Each scene shows the same named points in several views. A view is turned or mirrored, shifted and resized as a whole, has a little noise and may leave points out.
In the rows, zero is written as 128.

Scene 1
View 1
J898: [168 102 134  90 110 120 154 125 129 165 128 113 138 172  81 116 108 167
  95 103 118 153 114 132 145  80 157 144 158 125 142 151 116 114 112 122
 138 134 135 129 126 165 140 149 150 134 135 104  93 163 155 139]
J113: [135 119  94 148 129 111 158 152 105 144 127 139 176 149  98 129 130 154
 108 107 140 114 129 114 142 105 158 115 146 125 152 155 114 120 130 134
 128 144 120 130 146 167 103 119 153 130 128 136 115 131 133 134]
J148: [159 110 122 114 124 115 166 133 111 176 133 147 168 148 124 109 114 187
 103 102 124 128 137 130 135 124 153 127 134 124 146 144 115 104 121 127
 124 136 137 139 164 163 135 137 150 135 143 137 108 151 151 132]
J518: [133 118  92 146 132 110 157 158  96 138 131 153 182 141 101 126 137 160
 114 106 139 110 132 114 134 114 162 113 141 130 153 152 113 112 133 129
 127 147 119 132 157 167  97 112 145 133 129 144 124 124 133 129]
J27: [150 113 115 132 120 119 167 123 133 175 123 107 149 173 105 123  99 157
  83 110 130 130 124 121 159  93 142 130 148 110 149 154 124 129 111 143
 132 125 137 133 127 169 138 150 169 129 136 111  95 161 145 145]
J655: [141 115 101 140 125 112 162 146 110 154 126 136 170 153 103 124 123 159
 102 106 136 118 130 117 143 106 156 120 145 123 151 153 117 120 124 134
 127 138 125 133 147 167 115 127 154 132 132 133 110 139 138 135]
J845: [141 109 101 123 125 108 145 160  95 126 131 153 173 145  75 126 145 159
 126 102 134 127 121 119 124  96 177 122 154 139 146 149 111 112 134 118
 134 156 113 128 149 167  94 109 133 133 123 136 121 124 139 126]
J912: [147 105 111 111 110 111 139 143 121 126 121 106 138 179  38 138 126 130
 105 107 132 148  97 118 143  54 170 138 179 129 146 160 118 132 120 123
 148 147 114 117 103 170 103 128 145 132 116  96  98 143 141 138]
J175: [142 114 105 133 123 112 157 143 111 150 126 130 163 156  93 126 123 157
 104 107 134 123 125 118 143  97 158 125 151 124 150 154 117 120 123 132
 131 141 125 130 141 167 115 127 152 132 130 127 111 141 139 134]
J330: [140 115 100 138 124 113 159 144 113 151 125 131 167 156  97 126 123 158
 103 107 135 121 126 117 143 101 155 122 146 123 151 157 118 121 124 134
 129 141 126 132 141 167 111 127 154 131 129 128 109 139 137 136]
J471: [134 119  94 155 130 112 164 147 109 154 127 137 175 151 114 125 124 160
 100 109 141 107 134 113 147 115 152 115 140 118 156 153 117 122 127 141
 125 138 124 137 151 168 113 124 159 131 131 138 115 136 134 136]
J281: [163  97 130  87 107 117 142 133 128 145 126 107 131 180  47 126 118 150
 101 104 121 161 100 129 138  56 169 145 176 132 141 156 116 122 114 118
 145 144 123 120 108 169 123 139 143 134 124  96  93 155 151 137]
J615: [122 131  84 180 136 114 172 147 109 160 123 133 184 150 129 130 120 154
  96 112 148  93 142 108 155 124 143 106 132 110 159 156 119 129 128 151
 119 132 127 139 154 168 110 124 169 124 132 143 116 134 128 138]
J88: [136 117  96 142 128 110 157 152 103 142 127 142 176 151  96 128 133 156
 111 106 138 115 126 112 139 105 162 117 146 126 151 152 114 117 129 131
 128 145 119 132 147 167 103 117 149 132 129 135 115 131 135 132]
J690: [143 122 107 151 129 117 177 126 126 185 124 123 166 160 138 119  99 167
  81 112 135 113 139 118 162 121 133 118 131 107 155 152 122 122 114 149
 120 121 140 141 149 168 141 146 174 130 142 128 101 157 140 141]
View 2
J27: [137 133 136 119 121 115 141 151 119 150 151 128 165 131 132 129 144 144
 160 123 109 136 131 124 146 100 112 133 108 124 171 103 113 124 121 139
 121  95 118 160  89 120 148 157 142 129 104 138 154 104 116 124]
J518: [144 104 141 126 140 127 137 132 104 137 134 108 131 150 112 107 112 132
 124 120 139 121 129 124 114 153 132 136 104 100 146 104 135 140 121 111
  99 124 136 135  83 103 131 141 141 127 148 137 139 146 130 128]
J281: [119 129 131 117 132  95 150 109 105 134 144 134 129 112 125 132 112 146
 169 133  93 141 123 124 142 100  98 130 118 111 163 112 117 134 129 135
 135  85 128 149 108 125 151 159 147 121 119 104 164 128 106 135]
J615: [160 107 145 129 128 141 134 166 120 150 141 108 163 157 121 103 140 133
 119 113 142 119 140 126 115 145 137 137  95 112 153  95 129 132 118 117
  92 126 127 146  69 100 129 143 139 131 131 160 134 120 133 125]
J148: [138 137 139 115 132 105 134 126  96 141 137 114 143 168 116 125 132 123
 146 117 134 135 118 120 151 135 141 132 119 110 162 105 117 127 127 129
 117 107 136 164  97 115 144 144 146 138 125 157 132 142 133 107]
J113: [143 107 140 127 137 127 140 139 109 140 137 111 139 141 118 110 121 135
 128 122 131 123 132 124 116 141 124 136 103 106 149 102 130 138 122 116
 102 117 131 136  84 106 133 145 142 127 139 137 144 134 124 130]
J655: [142 116 140 124 132 120 138 139 109 141 140 114 144 146 120 116 124 134
 137 121 129 129 129 124 126 135 129 133 105 108 155 103 124 133 122 122
 107 112 130 144  86 109 137 147 142 129 131 142 143 133 126 124]
J175: [137 116 139 123 133 119 141 134 109 140 141 117 140 138 119 117 124 139
 140 123 123 128 130 124 127 129 120 134 108 109 155 104 123 136 123 124
 110 110 129 143  89 111 138 149 142 125 132 132 146 131 123 128]
J88: [143 108 139 125 136 124 140 135 106 139 138 114 136 141 115 111 118 136
 131 121 131 125 131 124 117 142 125 135 105 103 148 103 129 139 123 117
 105 117 132 136  87 106 133 146 141 127 141 134 145 138 124 129]
J690: [152 131 144 120 121 124 131 161 117 153 145 115 174 161 126 122 153 130
 141 114 132 132 130 124 146 123 138 134 105 122 170  96 116 122 119 134
 109 110 124 165  80 111 140 148 145 138 108 167 135 112 130 110]
J845: [132 106 136 124 146 115 143 115  98 131 132 114 115 136 112 112  98 136
 133 127 129 126 124 124 116 146 122 133 110  96 142 109 136 144 126 111
 110 115 141 131  95 108 134 146 143 124 152 121 147 155 121 135]
J898: [123 141 133 114 129  94 144 119 106 139 146 129 141 129 127 136 125 142
 170 129 104 144 121 121 153 101 109 131 119 115 166 110 113 127 129 140
 134  88 128 162 107 124 154 157 147 129 112 123 156 127 113 123]
J471: [149 110 142 124 132 130 136 149 112 146 140 111 152 152 118 111 129 134
 129 119 137 125 133 126 122 140 132 135 103 108 154  99 127 133 120 120
 102 120 130 144  80 106 134 143 140 131 134 147 139 128 131 124]
J912: [122 111 131 124 135 109 153 120 114 135 146 133 127  95 128 121 106 157
 157 135  90 134 133 127 120 103  88 129 109 108 154 111 123 142 124 128
 124  90 125 131  98 117 144 162 143 115 130  92 173 120 102 150]
View 3
J690: [ 92 117 113 140 147  81 127  71 134 158 139 103 134 113 142  97 133 129
 125 105 134 133 115 168 144 104 136 119 121 165 127 151 144 140 129 141
 148 120 134 121 125  88 142 150 152 151  99 168 146  97 105 108]
J655: [115 125 113 128 139 110 123 110 137 146 136 115 113 130 152 112 130 121
 134 130 122 129 137 169 142 109 136 126 121 147 137 137 130 126 129 125
 159 110 134 122 117  98 148 148 141 137 111 133 142 124 107 126]
J27: [111 125 106 107 131  96 130  88 129 147 144  95 124 124 123 109 122 131
 116 123 120 135 122 164 131 108 118 136 120 176 136 149 137 148 116 132
 145  93 149 123 125  98 151 158 141 152  89 154 138 110 114 131]
J330: [118 128 112 123 135 111 125 110 135 146 135 114 112 130 150 114 126 125
 132 130 121 130 137 170 140 109 132 128 123 149 138 137 128 125 125 126
 161 105 137 122 113 100 149 154 139 136 108 129 140 129 108 128]
J845: [132 129 115 119 137 133 117 145 141 141 135 134 100 145 158 123 137 112
 147 150 111 125 156 172 143 112 140 129 119 127 143 124 118 115 130 112
 169 106 130 122 108 103 150 145 130 125 123 106 139 145 107 136]
J912: [139 140 101  81 108 136 131 128 125 129 137  96  95 145 129 133 105 129
 120 151 108 134 144 165 118 118 105 150 121 173 150 135 117 132 105 112
 163  68 158 123 111 117 158 169 124 133  98 105 131 144 119 160]
J113: [114 130 115 134 135 117 124 112 136 147 131 119 110 131 164 115 124 121
 138 130 124 130 140 174 143 109 138 122 123 144 138 131 125 117 128 123
 166 110 132 120 111 102 147 151 140 129 118 121 141 133 106 124]
J175: [119 127 111 119 134 116 125 113 134 145 137 113 111 133 147 116 127 122
 133 133 120 132 139 171 137 109 131 132 121 149 139 137 127 128 125 122
 160 103 137 122 115  99 151 153 137 136 108 126 140 128 110 132]
J518: [117 127 117 140 141 121 120 122 140 149 128 130 108 134 171 115 133 116
 146 134 121 127 146 176 149 106 146 119 122 130 137 126 126 111 135 122
 169 119 125 121 110 100 145 144 138 127 125 117 143 135 102 120]
J88: [118 130 115 132 136 119 122 118 136 147 132 123 108 134 164 115 129 119
 141 134 121 130 143 173 143 110 136 125 123 142 139 131 125 118 131 123
 167 110 131 122 110 103 147 149 137 131 117 121 144 133 105 126]
J281: [139 127 105  73 127 125 126 134 131 130 150 105 105 144 104 128 128 123
 120 155 102 130 142 156 121 114 110 154 115 165 148 145 124 150 111 114
 148  70 155 126 119 102 158 158 125 140  89 127 131 130 121 161]
J615: [ 96 129 113 157 136 101 126  82 132 158 126 112 121 115 180 104 119 126
 138 109 137 135 128 180 149 105 142 114 128 152 128 136 134 115 133 135
 168 126 128 119 112  98 142 152 152 136 120 134 148 119  98 103]
J898: [131 117 106  80 136 109 125 121 133 138 155 106 116 139  96 118 137 122
 118 146 106 129 134 154 125 109 115 148 113 166 145 151 133 156 113 122
 141  80 151 124 125  94 151 152 128 148  84 148 134 115 121 152]
View 4
J690: [126 130 137 132 138 146 122 124 126 131 142 125 154 125 125 129 146 146
 103 133 145 118 146 122 146 165 120 125 104 139 132 140 111 122 136 132
 115 136 119 149 129 146 151 128 141 131 133 135 120 128 124 154]
J88: [121 129 131 141 123 137 122 119 133 122 132 147 153 135 131 130 149 137
 126 137 137 127 133 128 130 135 118 128 109 128 128 154 130 127 114 114
 139 136 118 128 134 140 131 114 146 117 141 126 123 144 131 139]
J330: [118 129 133 139 127 139 119 119 132 126 131 142 151 134 129 129 147 141
 124 135 136 125 135 124 134 145 118 126 105 132 130 149 122 128 118 118
 131 136 119 125 133 141 136 114 139 119 140 126 128 143 131 143]
J655: [120 128 133 137 128 139 120 119 131 126 134 140 152 133 130 132 147 140
 120 135 137 124 136 125 134 145 119 127 106 131 130 149 124 127 119 118
 132 135 118 131 133 140 139 117 143 121 140 129 125 140 131 144]
J912: [ 97 123 134 152 121 130 102 117 136 124 108 142 139 138 126 123 147 148
 152 135 119 128 130 116 129 155 119 125  93 137 135 148 109 140 106 120
 128 135 115  86 131 135 123  92 111 112 147 118 153 151 141 140]
J175: [116 129 133 141 126 136 116 118 130 125 130 144 150 134 128 129 146 141
 126 135 133 125 135 123 135 146 119 126 104 131 130 149 121 128 117 118
 131 135 118 123 131 140 136 114 136 120 140 128 129 143 133 143]
J845: [114 127 131 144 115 128 122 116 133 124 130 160 147 143 132 133 147 130
 132 136 128 130 127 132 127 124 119 129 108 121 128 155 135 131 104 102
 145 135 119 112 135 133 130 111 145 115 143 126 128 151 140 133]
J281: [ 97 124 139 151 123 123 106 119 127 134 113 146 137 142 123 124 140 142
 134 133 112 124 132 118 139 160 124 120  90 130 138 139 103 139 115 115
 121 132 116  86 131 132 142 106 108 125 144 135 153 144 150 144]
J518: [125 129 130 138 122 138 127 118 134 121 138 152 154 136 132 134 151 133
 124 136 140 128 132 131 129 126 116 129 112 126 126 157 137 125 112 109
 144 136 118 134 135 139 131 118 154 116 142 126 118 146 129 137]
J148: [121 129 138 136 127 132 128 121 121 136 143 147 148 140 124 132 141 132
 100 133 131 120 139 129 147 147 124 124 106 124 132 139 120 125 127 110
 125 133 120 133 133 135 157 134 141 136 135 145 123 134 139 145]
J898: [102 126 140 146 128 125 111 120 121 139 122 139 140 140 121 124 139 142
 120 131 116 121 138 119 147 167 126 120  93 131 138 135 100 135 121 118
 113 131 118 100 130 135 150 116 113 132 138 141 148 137 149 149]
J113: [122 130 130 139 125 140 121 118 135 122 134 145 154 134 131 130 152 139
 125 136 141 126 134 128 131 137 117 128 109 131 127 154 129 126 114 116
 137 136 117 131 134 141 132 114 146 115 141 124 123 145 128 141]
J27: [113 130 138 140 137 140 112 124 128 132 128 126 148 128 123 125 145 149
 116 132 134 119 142 118 145 172 122 122  96 140 135 139 101 129 131 131
 113 136 117 125 129 143 144 117 123 128 135 133 137 133 132 153]
J471: [128 130 130 135 129 145 125 119 134 122 139 140 157 128 130 131 152 140
 120 136 147 126 137 127 132 138 115 129 111 131 126 154 132 123 120 121
 136 138 118 144 132 144 132 118 153 116 139 123 117 141 122 143]
J615: [134 132 129 132 135 152 125 120 135 119 143 132 160 124 131 132 153 145
 116 134 157 124 140 125 134 145 115 130 112 138 125 155 130 120 125 129
 133 140 117 156 132 151 132 119 155 116 138 120 112 137 115 146]
View 5
J912: [108 107 102 131 131 103 126 110 141 139 149 142 129 126 123 138 106 135
 142 123 138 100 138 129 143  98 136 109 100 120 161 132 148 135 150 122
 141 100 122 121 130 115  85 114 144 138 129 121 138 136 113 127]
J845: [122 134 111 123 126 116 115 126 122 135 137 115 129 118 128 141 104 143
 112 129 122  82 134 143 130 103 132 119 110 111 135 119 129 145 141 144
 152 108 121 125 139 122 110 111 143 138 130 102 139 144 116 142]
J518: [121 139 117 120 124 115 114 131 125 129 131 121 122 116 124 142 109 142
 110 128 113  84 133 138 121 118 131 124 120 121 124 118 135 143 138 144
 162 113 120 123 144 127 121 123 136 136 133 104 134 141 107 149]
J471: [117 136 119 118 124 111 116 131 132 126 131 134 117 115 120 143 112 140
 116 127 110  91 135 133 117 129 133 129 125 130 121 120 142 140 138 138
 169 112 121 120 144 128 121 131 129 133 134 110 129 138  97 149]
J330: [117 131 115 123 126 109 115 127 133 129 135 133 120 118 121 142 109 137
 122 124 116  93 137 131 125 119 135 122 120 130 131 122 144 137 141 134
 161 108 121 120 139 124 112 126 133 135 133 114 131 138 104 143]
J88: [119 134 114 120 126 111 117 128 129 130 134 129 123 119 123 142 110 142
 115 128 117  87 135 137 120 117 134 125 119 122 128 120 139 141 139 140
 162 112 122 123 142 126 116 123 135 136 131 108 133 139 105 147]
J655: [117 134 118 123 125 110 113 129 132 127 133 131 119 118 123 142 108 137
 120 124 111  93 137 130 124 122 136 124 122 132 127 121 141 138 139 137
 165 108 119 119 140 125 117 128 131 135 134 113 132 137 105 144]
J27: [108 125 122 133 130 102 112 124 143 126 138 147 114 120 122 143 110 124
 138 114 108 107 143 115 132 128 146 117 124 152 133 127 157 127 144 120
 164  99 115 114 133 118 107 141 125 133 138 130 129 130 100 134]
J615: [116 139 120 111 125 110 122 133 135 123 128 143 115 113 112 145 117 144
 115 130 109  91 132 131 107 141 132 137 133 130 117 121 147 138 135 139
 178 119 125 121 146 136 128 140 124 133 134 110 125 136  89 154]
J148: [120 147 129 136 124 114  97 135 127 123 131 117 116 117 134 143 104 123
 113 116  92  96 143 127 131 124 146 116 127 146 119 115 140 134 143 138
 166  99 110 117 140 116 121 134 128 135 140 116 131 139 113 140]
J281: [111 116 112 141 130 105 110 115 137 135 146 131 125 126 132 138 103 121
 138 113 123 102 146 123 150 100 145 102 103 135 154 128 148 131 151 121
 142  91 114 117 127 107  90 119 140 138 134 124 140 136 121 123]
View 6
J27: [117 133 118 111 153 123 146 142 127 126  68 130 112  95 100 103 101 115
 143 146 108 143 156 100 113 157 126 142 140 125 150 112 115 128 127 135
 125 126 140  99 141 109 112 143 117 142 110 131 146 108 120 126]
J845: [101 101 148  96 107 132 105 151 143 124 151 151 104  98 102 156 117 111
 136 135 134 142 131 106 122 124 113 129 138 141 126 158 133 109 121 131
  87 135 153 101 137 154  78 122 115 131 137 137 137 103 129 153]
J471: [100 114 142  91 122 127 116 147 127 126 111 137 108 102 100 121 105 114
 135 140 112 131 134 107 129 140  94 136 147 119 143 137 135 112 132 115
 112 118 150 113 138 117  88 126 110 144 122 133 147  91 129 136]
J113: [104 108 143  93 122 128 113 150 130 124 121 140 107  97 100 132 108 113
 138 140 118 136 136 108 125 139 100 133 142 126 139 142 131 113 131 124
 104 122 148 108 138 131  82 124 114 140 128 133 143  92 127 143]
J518: [ 94 104 152  89 108 131 105 150 134 125 137 144 105 102 103 139 112 113
 133 137 122 133 126 107 129 130  95 132 143 126 134 151 140 106 127 113
 101 126 154 110 135 132  80 121 109 141 131 138 143  95 129 147]
J148: [ 83 132 139 114 122 125 132 144 137 135  99 145 108 105 108 115 119 116
 119 142 120 136 129  92 115 139 126 137 148 115 137 137 139 115 113 101
 125 135 158  98 130 109 121 133 101 148 111 155 150 128 120 122]
J175: [110 116 133 102 129 128 126 147 133 126 109 140 109  96 103 129 109 113
 140 140 119 143 143 102 118 141 116 134 140 133 139 134 124 118 124 130
 106 130 149 103 138 132  95 131 116 136 123 134 144 102 124 139]
J912: [144 113 117 118 150 131 138 147 143 120 112 137 111  85  99 149 101 111
 163 143 126 161 172 104 108 144 146 131 125 165 133 121  98 131 120 184
  84 139 133  83 143 163  92 139 139 120 132 119 128 107 122 155]
J281: [129 128 113 132 149 129 149 141 147 127  97 142 111  87 103 139 113 112
 147 144 130 160 166  93  99 146 162 131 130 157 132 122 104 133 108 165
  96 150 140  77 138 149 116 144 128 121 125 138 133 132 115 139]
J690: [ 99 131 131  99 140 120 136 144 118 131  69 129 111 103 102  92 100 117
 132 145  98 129 139 101 123 156 101 142 149 103 157 121 133 121 134 105
 135 115 146 110 138  88 109 137 105 153 107 137 154 100 125 118]
J330: [108 115 136  99 127 126 124 148 131 126 109 138 108  99 101 127 108 112
 139 141 118 139 142 105 121 142 111 132 141 130 140 134 128 117 127 130
 108 125 148 103 140 127  92 129 116 139 122 132 143  99 125 138]
J898: [116 138 116 132 149 125 153 139 143 131  80 140 111  93 105 122 113 112
 140 148 124 154 158  90 101 148 160 134 135 143 136 117 112 131 108 147
 112 145 142  81 134 129 126 147 121 133 115 142 139 137 115 127]
J655: [104 118 140  98 127 126 121 147 132 126 109 140 108  98 100 123 109 115
 135 140 116 136 136 103 122 143 109 135 142 126 140 137 131 117 126 121
 112 126 150 104 136 123  94 130 114 142 120 137 146 100 125 135]
J88: [104 111 143  93 119 128 114 148 134 123 125 141 107  97 100 135 109 113
 136 138 122 137 135 106 126 135 106 132 140 130 137 144 133 112 127 124
 102 127 151 107 138 133  84 125 114 138 126 134 142  97 128 143]

Which points are out of place in each view (at most two, in the order of its rows)? Write - if all are in place.
view 1 -> J281
view 2 -> J27
view 3 -> J690
view 4 -> J471
view 5 -> J518
view 6 -> J845
